A landscape with many valleys, sampled at points; each row gives a point and its height.
A ball rolls from a point to the lowest of its 2 nearest points, and stops where none of them is lower. Distance is the straight distance between rows; heights are no part of it.
J_234: [  0  -1  -1   4   3  14  -1   6 -14 -11   4   2  -7 -11  -8  -3  23   6
   0  14   5   0]  h=16.1
J_71: [ 6 -1 -7  2 -3 -5  1 -1  3 -4  2  5  5  2  2 -7 -7  5  0 -2  0 -1]  h=14.7
J_614: [-3 -2 -1  8  4 -1 -1  9 -7 -5  2  2 -4 -1 -7  0  8  5  1  5  9 -1]  h=19.9
J_808: [  4  -2   3  -3   9 -11   3   9  -4 -11  -1   9  -9  13   2  -2  -2  14
   5  11   8  -1]  h=18.0
J_630: [  4  -7  16   3   0 -14  -7   0   5  -7  -2  -3   2  23   0   2  -9  21
   0   8   9  -3]  h=17.5
J_223: [  0  -2  -2   6   5   0  -1  17 -15 -12   1   8  -5  -7 -10  -1  14   0
  10   7   4 -10]  h=76.0
J_757: [ -4  -7   9  -1  -2  -9   4  -8  14  -4  -1   0   7  32  10   7 -15   8
  -3  13   0  -4]  h=26.1
J_487: [ -3  -4  -5   3  -3  13   3   4 -12 -10   2   3   9 -21  -6   2   8  -5
   5  -2  -5  -7]  h=32.3
J_636: [ -8  -5   8  14   9 -14   3   9  -1 -10  -5  -1  -5  17  -1   3  -1   8
   8   6  14  -7]  h=25.2
J_811: [  3  -8   0   0   3  18  -1  -5 -18  -9   2   0   3 -15  -9  -5  22   7
   0  12   3  -1]  h=14.1
J_965: [ -1   0   9  -7   2 -11   1 -11  17  -7   6  -2   2  37  10  -1 -15  11
  -2  10  -8  -7]  h=24.0
J_177: [-10  -1   3   8  -5  12  -1   9  -7  -1   4   0  -6 -20  -8   6  15  -6
  -1  -1   3   8]  h=49.3
J_899: [-10  -6   0   4  -2  -5   4  10  -1  -5   3   7  -1   7   1   8  -8  -6
   4   4  -1   0]  h=7.5
J_842: [-4 -3  0  1 -6  2  1 -8  8 12 -1  2  2 -1 14  0 -6  0 -7  2  8 11]  h=30.7
J_3: [-15  -8  19  13   9 -11   5  11   1 -14  -6  -4  -9  20   5   7  -1   9
  11  10  18  -2]  h=24.3
J_584: [ -7  -9   1  -5  -4  -3   3   4   1 -11   5   8  -4   8   7   5  -9   1
  -1  10   7   9]  h=10.0
J_803: [ -7   6  -8  -1   2  18   2  -3 -10  11   3  -1  -5 -23  -7   0  21 -17
   1  -7  -4   5]  h=42.1
J_833: [ -5  -5  12  -6  10   2  -1   2   2  -7 -10   2  -2  20   6  10   1  21
  -4   9  14   9]  h=20.6
J_7: [-8  0 -9  3 -2  1  7  4  0  5  1 -1 -1 -3  1  8 -3 -8  1 -4 -4  4]  h=14.9
J_892: [  1   1  -1   4  -2  -1  -2  -6  -2  17  -5  -4   4 -22   3  -6  -3  -8
   5 -20  -9  -3]  h=65.0
J_674: [ -6   1  -2  -5  -5  18   4   4  -7   3   2   6  -4 -23  -3   9   9 -18
   5  -9  -9   5]  h=32.2
J_250: [-13   2  -2   9  -5  -1   4   7   3   9   4  -2  -1   5  -3  13  -7 -13
   1  -5  -5   6]  h=19.6
J_652: [ 11   0  -7  -3   2  -1  -4  -9  -5   5  -1  -2   5 -18   3 -17  -2  -1
  -2  -6  -6  -4]  h=47.9
J_47: [ -4  -5   3   3  -8   7   1  -6   4   8  -3   0   2 -10   5   4   2  -4
  -6  -1  12  15]  h=34.2
J_998: [-13  -5   2  10   1  -5   4   5   9  -6  -1  -2  -3  20   5  10  -3   3
   0   6  11   3]  h=24.1
J_156: [ -9  -9   9   5  -2  -9   0  -4  10   0  -3   1   8  26   6  10 -11   3
  -2  11   7   3]  h=27.3
J_689: [  4   1   5  -9  15  -9   3   1   7 -13  -3   2  -3  30   6   2  -5  21
  -1   8   3   0]  h=17.7
J_655: [  2  -4  -2  -2   4  17  -1  -9 -10   0   0   2   0 -16  -2  -7  18   3
  -4   5   2   2]  h=11.0
J_787: [-10   2   2  11  -6   9  -2   6  -6  13   1  -4   3 -18 -17   9   8 -10
  -1 -15  -3   2]  h=78.0
J_296: [  1  -1  -6  -2  -3  -8   6  19  -5  -9   2   9   0   1  -7   2  -8 -12
  10  -2  -9  -8]  h=19.8
J_599: [ 10   4   3 -10  11 -15  -1   7  -1 -16   2   6 -10  20   3  -6  -7  19
   2   9   3  -3]  h=19.1
J_857: [  5  -2  11  -9   7  -9  -3   1   3  -8  -4   0   5  20   4   3 -10  28
  -4   8   8   0]  h=15.7
J_50: [ 14  10  10  -8  11 -15  -3  -4  15 -14   4  -7  -4  33   4  -1  -9  21
  -1   9  -5  -5]  h=23.0
J_394: [ -9  -9  12   6  -7  10   1  14  -9 -12   1   0  -1 -17  -7   5  11   0
   5   6   7   0]  h=27.7
J_562: [-11  -8   4   6  -6 -10   2  -5  16  -2   6   7  -1  28   3  10 -13 -10
   0   1  -4  -2]  h=14.6
J_836: [-11  -1  -2   2  -4   4   3   2   1  18   3   3  -4  -9  -3   7  -4 -13
  -1 -19  -4   7]  h=51.1
J_320: [ 15   8   3 -12   4  -6  -5 -10   6  -1  -1  -4   3  11   9  -9  -8  21
  -7   5   1   5]  h=46.7
J_253: [  8   5  -5  -9  -1  -5  -4 -16   5  10  -4   0   1   4  12  -7  -9   7
  -8   3   4   7]  h=22.2
J_22: [  0  -5  -8   4  -2  10   7  -3  -8  -1  -1  -3  12 -18  -3  -3   3  -2
   0   1  -4  -5]  h=35.3
J_634: [ -4  -2  -3  13  -5   5  -6   3  -3   5   2  -3   7 -10 -11   2   9   0
  -3  -1   4  -3]  h=74.3
J_323: [ -5  -1  -2  -2  -3   9  -2  -4  -6  12  -4   1   3 -27  -2  -3   0 -15
   6 -18 -10  -2]  h=62.4
J_134: [ 4 -5  9  6  3 -3 -4  0  1 -2 -9 -4 11 15  2  4 -3 21 -6 10 15  0]  h=31.8
J_329: [-15  -2   1   3  -3   3   4  22  -4   2   6   2  -2  -4  -8  17  -4 -14
   3  -9  -8   2]  h=18.3
J_228: [ 10  -3  -3  -4   1   5  -2 -11  -2   3  -5  -5  10  -8   9  -9  -2   8
  -8   3   3   1]  h=42.0
J_401: [  6  -7   9   0   4   3  -3  -1  -6  -1  -4   2   4   2  -2  -3   5  22
 -10   8  15   8]  h=41.5
J_767: [  4  -1  -3   2   1   6  -4 -12   0  14  -2   0   2  -7   6  -4   2   6
  -9   4  12  10]  h=20.5
J_112: [ 11  11   6 -12  -6 -16   2 -17  18   0   7 -10  -1  21  14  -7 -19   9
  -3   8 -11   2]  h=15.8
J_384: [ -3  -3   1  -2  -6  20  -3   0 -14 -13   3   3   0 -24 -17   3  23 -13
  11  -2  -5  -7]  h=43.9
J_957: [-12  -7   0   7  -7   4   1   7  -2  -1   2   1   5  -8  -3   8   0  -5
   2   2   5   2]  h=30.2
J_918: [  9   3   0  -8  -5 -15   0  -5   9  -7   6   0   2  21   8  -4 -19   5
  -2   6  -9  -1]  h=4.6
J_305: [-11  -2   2  14  -2  -3   0  14  -1  -3   3   0 -10   3  -7   9   6  -5
   3   2   4   1]  h=27.8
J_243: [  3   1  -1  -1  -5 -14   2  -4  10   0   6  -1   4  13   3  -3 -17   0
  -2  -2  -5   0]  h=8.0
J_240: [ -5  -7   5   3   1  -8   1   6   0 -10   2  11  -6  18   8   5  -8   4
   2   9   6   0]  h=8.5
J_940: [  3   1  -4 -10  -1  18   1   3 -11   8  -1   6  -3 -22 -12   2  14 -23
   9 -13 -13  -5]  h=20.1
J_180: [  8  -1  -4   5   6   6   2  -3  -9   4  -2  -6   7  -4  -5 -10  11  15
  -8   5   5   0]  h=13.5
J_698: [ -4   4  -9   9   3   8  -2   4 -12   1   3  -3  -3  -6 -12  -1  20   0
   0   5   6  -1]  h=73.0
J_465: [ 17  10  -7  -2  -1  -5  -5  -8   1   3   4  -7   1   2   1 -17  -5   7
  -7  -2  -1   4]  h=46.3
J_886: [ -2   2   3   0  -3  15   0   2 -10  10   0  -2   3 -28 -13   7   8 -15
   8 -16 -14  -9]  h=58.3
J_662: [-9 -4  1  9 -2  0  1  1  5  2  2 -2  4 10  0  9 -2  0 -1  4 10  8]  h=26.3
J_621: [ 13  10 -11 -12   0  -8  -2   0   6  -4   1   0  -2   6   4 -10 -10  -2
  -2  -1  -7  -1]  h=13.9
J_641: [ -3  -3  13  -5  14  -6   0   1   8 -10  -8  -1  -2  31   8  10  -6  19
  -1  10   9   4]  h=19.3
J_796: [-3 -9 12  4  2  1 -4 -1  4  0 -7 -1  9 13  5  8 -4 13 -5 12 17 10]  h=31.1
J_959: [ -3   1  -2  -3   5  -4   5 -11   4  13  -9  -4   4 -16  16  -8 -11  -7
   0  -9  -6   0]  h=64.2
J_107: [  1   7  -2  -4   0 -12  -1 -11  10  20  -4  -3  -5  -8  13 -12 -12  -8
  -1 -12  -9  -1]  h=58.0
J_772: [ 4  2 -5  3  8 -1  0  2  2 -7 -2 -2  3 14  0 -2  3 15 -4  9  6  2]  h=8.1
J_117: [  3   8 -13  -6  -2  -6   6   0   4   5  -1   1   2   1   4  -5 -13 -12
   2 -11 -14  -3]  h=22.1
J_440: [ -8   0   0  15  -6   8  -4  11  -8   5   5  -2   3 -14 -16   8  12  -6
   4  -6   1  -7]  h=75.8
J_316: [-11   1  -7   0  -4   2   4  16  -5  -3   3   7  -6  -5  -8   9   7 -12
   7   2  -3  -2]  h=11.2
J_851: [ -6  -5   1   2  -3  16   2  -4  -7   0   0   0   8 -29  -2   3   3 -14
   2  -7 -10  -2]  h=37.6
J_340: [ -6   1  -3   5  -1  11  -4  15 -15  -8   7   3  -9 -16 -19   5  26  -6
  10   7   4  -4]  h=74.9
J_135: [ 13  -1 -11  -3   3   9   0 -11  -9   0  -6  -3   6 -19  -4 -16  11  -7
   4  -4  -8 -10]  h=44.4
J_850: [ 12  12 -12 -11   2  -3   2  -5  -2   3  -1  -1  -2 -11   2 -15  -4 -14
   1  -9 -13  -2]  h=71.7
J_309: [-17 -12  17  15   3 -14   1  13   3 -10  -3   2  -4  15   4  11   1  -1
   5  12  15   0]  h=25.0
J_478: [ -3   4  -8   5   2  13  -1  10 -10   1   3   5 -10 -12 -17   0  24  -8
   4   5   1  -3]  h=74.1
J_424: [ -4   9  -9   1   1   6   0   1  -3  16   0   2  -3 -14  -8   0   8 -14
   2 -18  -6  -3]  h=59.7
J_587: [ 13   8  -8   0   2  -3  -4   0   1   1   4  -2  -4  -1  -6 -13  -1   2
  -2  -6  -1  -2]  h=41.9
J_196: [ 12  11   5  -6   6 -15  -2  -2   8 -14   3  -2  -6  20   1  -5  -8  17
  -1   7  -2  -2]  h=21.6
J_249: [ -4 -12   5   4  -5  15  -1  -4  -4   3  -1  -3   7 -10   4   4   7   2
  -6   5  12  12]  h=37.4
J_750: [ -8 -12   5   1  -2  -4   6   9  -3 -11  -5   4   9   3   7   7  -8   5
  -2  11   7   1]  h=14.8
J_963: [-10  -5   8   4  -7 -17   2 -13  19   3  10   0   0  33   4   4 -15  -6
   0   2 -10  -8]  h=16.5
J_254: [  1   2  -7   8   1  12  -1  -2 -10   6   2  -1  -2 -13 -12  -8  21  -7
  -1  -4  -1  -1]  h=70.9
J_14: [-11   6  -3   4  -3  -3   5  -2   7  15   3   0  -4   7  -1  12  -8 -15
  -2 -14  -8   3]  h=21.5
J_977: [ -4 -12   6   6  -5  -1   1  -2   8   4 -11  -7  12   9   7   9  -6   5
  -5   7  14   6]  h=29.9
J_578: [ 6 -3  3  8  0  0 -7 -3  0  4 -7 -4 10  5  0 -4 -1 18 -5  3 10  1]  h=33.1
J_860: [ -8  -4  -6   0  -5  -6   6   6   3   0   3   7   0   6   1   5 -11 -11
   0  -6  -9   1]  h=9.9
J_219: [ 11   6   3 -10  -6 -15  -4 -19  20   8  -1 -10   0  16  16  -7 -15  13
  -5   6  -4   2]  h=11.8
J_608: [-10   4   6   8 -11  15  -1  10  -5  -5   9  -1  -8 -26 -13  12  24  -9
   2  -1   0   2]  h=51.7
J_939: [  1   9  -7 -10   1  10   2   9  -2  12  -4   0  -1 -15 -10   8  -1 -22
   9 -18 -13  -7]  h=31.9
J_846: [-10   1   4  -2  -5  15   2  15  -7   3   7   0  -1 -16  -9  18   3 -18
   7 -15 -14   2]  h=26.7
J_75: [  3  11  -8  -6   4  -7   3  -9   5  13  -5  -4  -1 -19  14 -13  -9 -10
   3 -13  -9  -5]  h=61.5
J_210: [ 18  12  -2  -7  -3  -7  -4 -11   8   5   1 -11   4   3   7 -14 -11  17
  -4   3  -1  -1]  h=49.4
J_479: [ -4  -9   3   2   1  -3  -2   8  -9 -11   3   6   4  -3   4   3  -4   1
   0   9   6   0]  h=13.1
J_760: [ -7   4 -14  -4  -1   0   5  -1   1   8   1  -1   2  -5   4  -1  -9 -13
  -1  -7  -8   3]  h=20.9
J_762: [  7  -3  -2  -2  -8 -10  -3 -10   7   6  -1   2   7  -2  10  -8 -16   3
  -4  -3  -3  -2]  h=52.9
J_346: [ 3 -4 -2 -6  4  3 -3 -9  0  6 -2  3 -1  4 10 -2  0 12 -8  5 13 12]  h=23.7
J_225: [ 21  13 -13 -10  -1  -1  -2  -1  -1  -3   0   0  -3  -5  -5 -21   1  -3
  -1  -4  -4  -4]  h=37.5
J_668: [ 11  -3   1  -7   8  10  -6  -3 -10   0   0   2  -2  -2   0  -5  12  19
  -7   6  10   7]  h=42.6
J_59: [ 11   6 -10 -12   2   5  -7  -2  -4   9  -6   5 -10 -19  -8 -15  13 -18
   9 -16 -10  -7]  h=68.4
J_252: [ 12   8 -13 -14   2   3   1   0   1   8  -6   4  -4 -16  -3 -13   0 -18
   6 -16  -9  -7]  h=69.8
J_595: [ -1   3  -1  -4   5 -11   0  -2   9 -10   3   3  -8  24   6   1  -7   6
   0   7  -1   0]  h=9.3
J_178: [-15  -6   4  16  -6  -3   2  10   2  -3  -2  -3   5   0   0  11   2  -2
  -1   4  10   5]  h=28.1
J_893: [-6 -5  8  9  8 -3  1  3  8 -7 -4  0 -5 27  3 11  3 10  2  9 15  6]  h=22.9
J_116: [ 22  16 -10 -18   5  -3   0  -8   3  -2  -2  -6   0   0   2 -15   0  11
  -5   5  -7   4]  h=26.0
J_493: [-10   1  10   7  -8  20  -1  -7  -7   5   8  -5  -5 -35 -14   2  30 -14
  -1  -6  -5   1]  h=57.0
J_684: [-14   1   3  -1  -5   4   5  11   1   6   4  -1   1 -13  -3  15  -4 -13
   2  -9  -8   4]  h=21.9
J_62: [  0   2  10  -4  13 -16   2  -2  11 -15   1   0 -10  35   9   1  -7  15
   2  12   2  -7]  h=19.5
J_901: [  2   4 -12   0  -2   4  -4   3  -3   7   2   4  -4  -8  -8  -8   4  -9
   1 -11  -5  -3]  h=62.9
J_64: [  5  -8  -6  -6  -4   7   2  -3  -8  -1   0   5   8 -20   0  -6  -2  -9
   3  -7 -12  -4]  h=43.7
J_269: [ -7   4   0   3  -3  19   1  -1  -7   3   4   0  -7 -24  -7   0  22  -7
  -2   0   1   8]  h=46.6
J_41: [  8   4  10  -3  -4 -13  -5 -23  20   6   1 -11   4  26  12   1 -18  10
  -3   4  -1  -2]  h=8.3
J_566: [ 8  0  9 -3  3 -6 -3 -6 11  1 -9 -8 11 20  6  0 -9 27 -7  7  6  1]  h=13.8
J_934: [ -6   0   0   6  -4   1   1  -4  -4  14  -3  -5   6 -17   0  -1  -2  -8
  -3 -10  -3   0]  h=68.9
J_79: [  0   4   1  -4  -2  12   2  14  -8   7   1   5  -4 -16 -14  12   5 -18
  11 -18 -14  -6]  h=29.7
J_797: [ 12   4  -7  -7   4  -2  -1 -16  -1   7  -7  -5   6 -11  12 -15  -4   4
  -7  -1  -5  -1]  h=45.0
J_408: [ -1  -3  -1  -4  -1  19   4 -13 -13  -4  -3   2   5 -29  -5  -3  13 -15
   7  -7 -11  -5]  h=40.3
J_11: [  9  -4  -1 -11  -3   5  -2  -3  -6  -6   0   7   2  -7   7  -4  -1   3
  -4   4   1   4]  h=13.7
J_733: [  2  -4   9   6   3 -19  -4   7   3  -9  -1  -1   1  20   1  -7 -10  15
   3   5   9  -9]  h=19.2
J_606: [  0   3 -10  -7  -4  14  -1   9 -11  -2   0   6  -5 -17 -11   3  16 -17
   7  -4 -11  -3]  h=17.0
J_669: [ 24  16  -8 -16   4  -5   1 -11   2  -1  -1  -4   0  -6   3 -22   2  -2
  -1  -3  -8  -1]  h=32.4
J_660: [-4  2 -2  3 -6  0 -4 -5  4 12  2  5 -4 -3  4 -1 -5 -9 -3 -7  1  6]  h=42.2
J_88: [ -4   7  -7  -2  -2  -7  -1  -5  11  12   1   2  -6  14   1   4 -12 -13
  -1 -15 -10   0]  h=16.0
J_333: [-10   0  12   3 -11  21  -1   2  -9  -2   9  -4  -2 -32 -16  12  23 -14
   0  -6  -6  -3]  h=54.2
J_87: [  5   1  -9   9   0  -4  -2 -10   2  13  -5  -9   6  -7   2  -9   1   2
  -4  -2   6  -1]  h=26.4
J_722: [ -1   4  -9   3   0  -7   4  -7  10   7  -5  -8   6   2  10  -3 -11  -5
  -3  -5  -2   2]  h=27.9
J_445: [ 19  14  -8 -19   7  -4   6  -2   7  -6  -1  -5   0  11   7 -11 -10  10
  -3   8  -6   3]  h=20.3
J_691: [  6   1 -10  -5  -5  -2   0   9  -3  -7   1   4   6  -6  -9  -4  -4  -8
   2  -7  -8  -8]  h=15.1
J_218: [ -9  -1  -2   2  -5  -8  -2  -2  10   6   7   6  -6  20   3   8 -12 -10
   0  -7  -7   0]  h=12.4
J_54: [ 13   3   0 -11   7   1  -4  -7   2   1  -5  -4   2  12   3  -3   3  27
 -11   4   4   4]  h=44.8
J_127: [  1   0  -4   7  -6 -11  -1   2   5  -5   5   3   0  14  -1  -1 -10   1
  -1   0  -4  -5]  h=11.1
J_643: [  8   7   9 -13   0 -14  -4 -16  19  -9   7  -6   0  34  14   2 -14  13
  -2   9 -13  -1]  h=22.0
J_282: [  6   0   0  -4   7  -3  -2   9  -9 -14  -1   9  -5   3  -1  -4   1   9
   1   7   5  -3]  h=16.9
J_507: [  3   5   3  -8  -4 -10  -5 -19  15  14  -5  -6   3   8  15  -6 -11   8
  -7   1   2   4]  h=16.7
J_550: [-11   2   7   0  -9  17   0  12  -7  -3   8   3  -4 -23  -9  15  11 -18
   4  -9  -7   0]  h=29.6
J_263: [  9   1  12  -7   1 -10  -6 -12  17   2  -7  -7   9  30   8   4 -14  21
  -7  10   5  -2]  h=12.3
J_364: [ -1  -3   0   7  -5   7  -3   6 -10  -1   9   7  -4 -14  -8   0   8  -4
   1  -1   3   5]  h=51.2
J_466: [-13  -5   4  18   2 -10   2   9   4  -3   0  -1  -2  14  -3  10   1  -1
   4   0   5  -2]  h=25.8
J_312: [ -9   5   0  -4  -2  19   5  -5  -7   8   1  -1  -8 -30  -1   5  17 -23
   3  -9  -8   7]  h=36.5
J_915: [-11  -8  19   3  16 -12   3   3   0 -12  -6  -2  -7  26   7   3  -6  14
   9  10  13  -4]  h=23.1
J_498: [-7 -3 -4  8 -4  2 -3 -1  0 15  2  3 -2 -8  1  2  2 -1 -4 -2  6 11]  h=38.2
J_605: [  2   8  14  -5  12 -10  -3  -7  18 -15   4  -4  -7  41  12   2  -4  19
   1   9  -2  -8]  h=21.1
J_781: [-6 -2  5 16  7 -4  3  4  3 -4 -8 -4 -1 18 -1 11  8  9  1 11 21  5]  h=22.4
J_519: [ 3 -7  0 -3 -1 -4 -2 -6  1  0 -1  3  2 10  9  3 -9 10 -6  5  7  6]  h=25.9
J_486: [ 10   3  -5   0   4 -11  -1   0   5  -8   3   5  -4  16   0  -2  -2  10
  -2   4   2  -4]  h=10.3
J_481: [  0  -4   1  -2  -8  -7  -3 -12   8   6  -1   2   3  10  15   1 -11   2
  -6   2   5  10]  h=28.0
J_944: [ -6  -4  19   2  11 -13   0  -2   9 -11  -4   0 -11  34   8   3  -1  11
   5   7   8  -5]  h=21.3
J_960: [ 15   3  -9  -5   0   7  -5  -5 -10   7  -1   7  -8 -16  -9 -16  14 -13
   0 -12  -3  -4]  h=66.7
J_141: [ 2 -7  5  4  1 -9 -2  5 -1 -6 -1 -2  4  8  3 -1 -9 14  1  4  6 -5]  h=21.4
J_459: [-10  -9  14  10  -5   2  -1  15  -6 -11   3   4  -3  -7   1   7   7   1
   3   8  12   3]  h=26.6
J_150: [  2  -4  -1  -3   1  22   2  -6 -14 -11  -2   6   2 -26 -11  -2  20 -13
   5   3  -7  -5]  h=42.3
J_777: [ 2 -8  4 -1  0  6 -4  1 -5 -2 -1  1  6 -5  4 -1  4 11 -5  6 12  2]  h=40.4
J_182: [ -5  -6  19  -4  15  -1   0   9  -3  -8 -11  -3  -4  17   5   6   4  28
   1  11  13   5]  h=21.8
J_536: [  3  -4  -2   7  -4   5  -4  -5  -5   8   2  -3   6 -14  -3  -6   5  -2
   0  -6   2   1]  h=72.3
J_765: [  2   4  -1  -4   2  10  -4  -3  -8  11  -2  -1   0 -27  -9  -5   5 -16
   7 -23 -14 -12]  h=60.5
J_307: [  0   3  -4   8  -2  -5   2 -11   7  15  -7  -9   7  -4   6  -6  -7   0
  -6 -12   4   3]  h=33.2
J_632: [ 3  1 -5  8 10  4  4  5 -5 -2 -6 -6  4  5 -6 -4  9 18 -8  7  9  1]  h=10.2
J_421: [ -8  -4   3   1  -7 -13   0 -12  18   6   3  -2   4  22   9   2 -16  -7
  -5  -1  -6  -1]  h=18.8
J_868: [  3  -1  -3   0   4  12  -1 -13  -7   8  -1   0   0 -15   6  -7   9   1
  -4   0   4   7]  h=15.5
J_247: [ 12  12   6 -13   1 -10   0 -15  18  -4   4 -11   2  23  10   1 -16  16
  -6   9  -5   2]  h=19.0
J_259: [ 13  12  -3 -13  -4 -14   1  -5  13  -6   8   0  -5  13   6  -9 -14   2
   0   4  -8  -4]  h=8.7
J_699: [ -2   6 -10 -11   3   2   4   9  -3  11  -3   3  -2  -9  -1   4  -8 -21
   3 -18 -19  -1]  h=34.1
J_749: [ -3   0  -6   3  -7   1   2  13  -5  -2   1   3   4  -5  -9   4  -9 -10
   5  -7 -11  -9]  h=17.6
J_529: [  0  -7   4   5   2  12  -1  -4  -9  -5   1   2   8 -15   5   1  11   5
  -4   6  13   5]  h=39.1
J_788: [ 10   5  -6   3   2   0  -2  -9  -4   6  -3  -7   6  -7  -3 -13   8   8
  -4  -3   0  -4]  h=19.7
J_724: [  8  -1  -4  -4  -6  -6  -3  -8   1  10  -1   2   5 -12   9 -12  -8  -3
  -4 -11  -2  -4]  h=50.6
J_992: [ 15   8  -9 -16   4  -2   4   1   1 -10   2   4   3   7   3  -8  -7   4
   0   7  -6  -3]  h=17.1
J_203: [-13   1   0   5  -6  11   6  21  -7  -3   3   0  -3 -11 -11  15   8 -15
   6  -3  -5   1]  h=15.0
J_93: [  4  -4  -5   2   0   8   5  -3  -7  -1  -6  -5  13 -11   3  -6  -1   4
  -6   3   1   4]  h=38.8
J_171: [ 11  -4  -4  -9   5   5  -2   2 -10 -11   0   9   2  -4  -2  -7   4  12
   0   7   3   2]  h=15.6
J_625: [ -7  -2  -3   6  -4  -6   3  -9  13  12   0  -6   8  13  10   2 -15  -5
  -1  -4  -3   1]  h=22.3
J_540: [  9   2  -9  -5  -2   5  -6   6  -8   1   2   9  -7 -12 -15  -7  13 -10
   3  -9  -7  -7]  h=64.9
J_508: [ -8   2  11   0  -6  18  -3   5 -10   7   3  -4   3 -33 -17  11  16 -13
   5 -13 -11  -2]  h=56.3
J_553: [-10  -8   2   8  -8  10   3   1  -3   2   2  -4  10 -21  -2   6   3 -11
   1  -3  -1   4]  h=33.9
J_816: [  5   5  -9  -4   3  -5   1 -11   8   5   1  -2  -1  12   6  -5  -7   7
  -5   0   2   2]  h=26.5
J_609: [ -6  -4   6  10  -6  -5  -1  -3  12   6  -7  -2  13  16   9   6 -12  -1
  -4   7   7   3]  h=28.5
J_308: [ -7   5  -3   5   0  10   2   2  -2  16   2  -5  -6 -16  -4   7   4 -17
   2 -14  -7   5]  h=55.5
J_416: [ 14  17  -2  -8  -7 -19  -1 -14  17   0   9  -8  -5  13   9  -7 -17   1
  -2   2 -13   0]  h=15.4
J_638: [ 4  0 -8  1  1  0  2  6 -5  0  1  3  2 -2 -5 -1  2  3  0  0  5 -3]  h=17.8
J_410: [  4   3  -1  -3  -7 -13  -4 -11   9  13   1  -3   0  -3  12  -5 -20  -6
  -2  -8  -8   1]  h=54.9
J_350: [ -2   7  -7   1  -2  -3  -1  -3   2  21   2   3 -11  -8   0   4  -5 -14
  -3 -16  -3   7]  h=46.8
J_839: [ -3  -5  12   0  16   4   2  14  -7 -11 -10  -2   0   6   0   4   9  24
  -3  15  16   5]  h=22.8
J_204: [ -8  -2   2   6   1   6   1  19 -13 -13   4   2 -12  -9  -9   5  19  -1
   9   9   6  -3]  h=75.5
J_568: [13  1 -2 -7  9  3 -3 -4 -2  1  0  2 -2  4  0 -6  3 18 -7  7  3  5]  h=43.6
J_423: [-11  -1   0  10  -5  10   0   3   0  12   2  -9  -1 -13  -9   4  12  -9
  -4  -7   4   6]  h=80.9
J_123: [ 1 -7  0 -7 -2  3  1  8 -3 -7  3 11  2  0  4  1 -6  3 -2  5  2  4]  h=11.7
J_368: [-14  -8  13  17  -4  -7  -1  17  -1 -11  -1   2  -4   4  -3   9   2  -1
   7   9  16   2]  h=25.6
J_467: [  4  -6  -5  -2  -1  10  -3 -11 -12  -4  -5   3  10 -24  -6 -10   5 -13
   4  -6 -10  -9]  h=42.4
J_297: [-10  -5  -3   1   2   0   7  19  -6 -10   1   9  -6   3  -2   8  -1 -10
   9   5   0  -1]  h=9.1
J_889: [  6   6 -12  -6  -4  -8   1   8   4  -3   4   2  -2   4  -4  -4  -8 -11
   4 -10 -11  -6]  h=17.9
J_612: [ -7   1  -6  13  -2   1   1  -6   7  16  -5 -10   8  -1   0   3  -3  -5
  -3  -7   1   2]  h=40.0
J_17: [  0  -3  -4   1   1 -13   3  16  -2 -14   1   6  -4   7  -6  -3  -6  -3
   8   3  -2 -11]  h=21.0
J_623: [ -4  -4   1  -2   3 -13   1   8   5 -11   7  11 -11  24   5   3  -9  -2
   2   5  -4  -4]  h=7.2
J_345: [ -6  -3  -9  -4   0  -7   7  10   1 -12   4  10  -5  15   2   4  -9  -7
   4   6  -4  -2]  h=5.6
J_291: [-4 -5  4 12  6  0 -1  7 -2 -5 -1 -2  0  8 -5  4  8 12 -1 12 15  3]  h=21.7
J_101: [ -3  -1  10   6  14 -14   6  12  -4 -16  -9  -4 -10  16   0   0  -1  13
  10  14  15  -7]  h=26.2
J_512: [  7   2   5   0  -2 -14  -3 -12  16   1  -2  -7  10  23   6   1 -12  10
  -6   5   3  -2]  h=10.6
J_145: [ -7  -9   4   5  -4  16   1   6 -11 -12   4   3   3 -20 -11   1  17  -5
   4   6  -1  -5]  h=29.8
J_922: [  5   3  -8  -2   1  13  -6  -6 -15   7   3   4  -8 -18 -11  -9  21 -12
   2  -5  -4  -2]  h=68.6
J_256: [ -3   2  -9  -4   1   9   2   9  -8   1   2   6  -8  -8 -12   6   8 -19
   5  -4  -2   1]  h=14.0

Call two points neighbours if one is among the 2 nearest of the other. Go from one point of each pair to the other, from neighbour to neighbour, staying as low as possible. Name the highest point that can't be avoided.
J_918, J_219 -> J_112
J_689, J_772 -> J_50
J_7, J_218 -> J_14
J_772, J_345 -> J_486
J_691, J_899 -> J_17

For each start below, name the point where the ball stops.
J_178 -> J_918
J_210 -> J_918
J_787 -> J_333
J_466 -> J_918
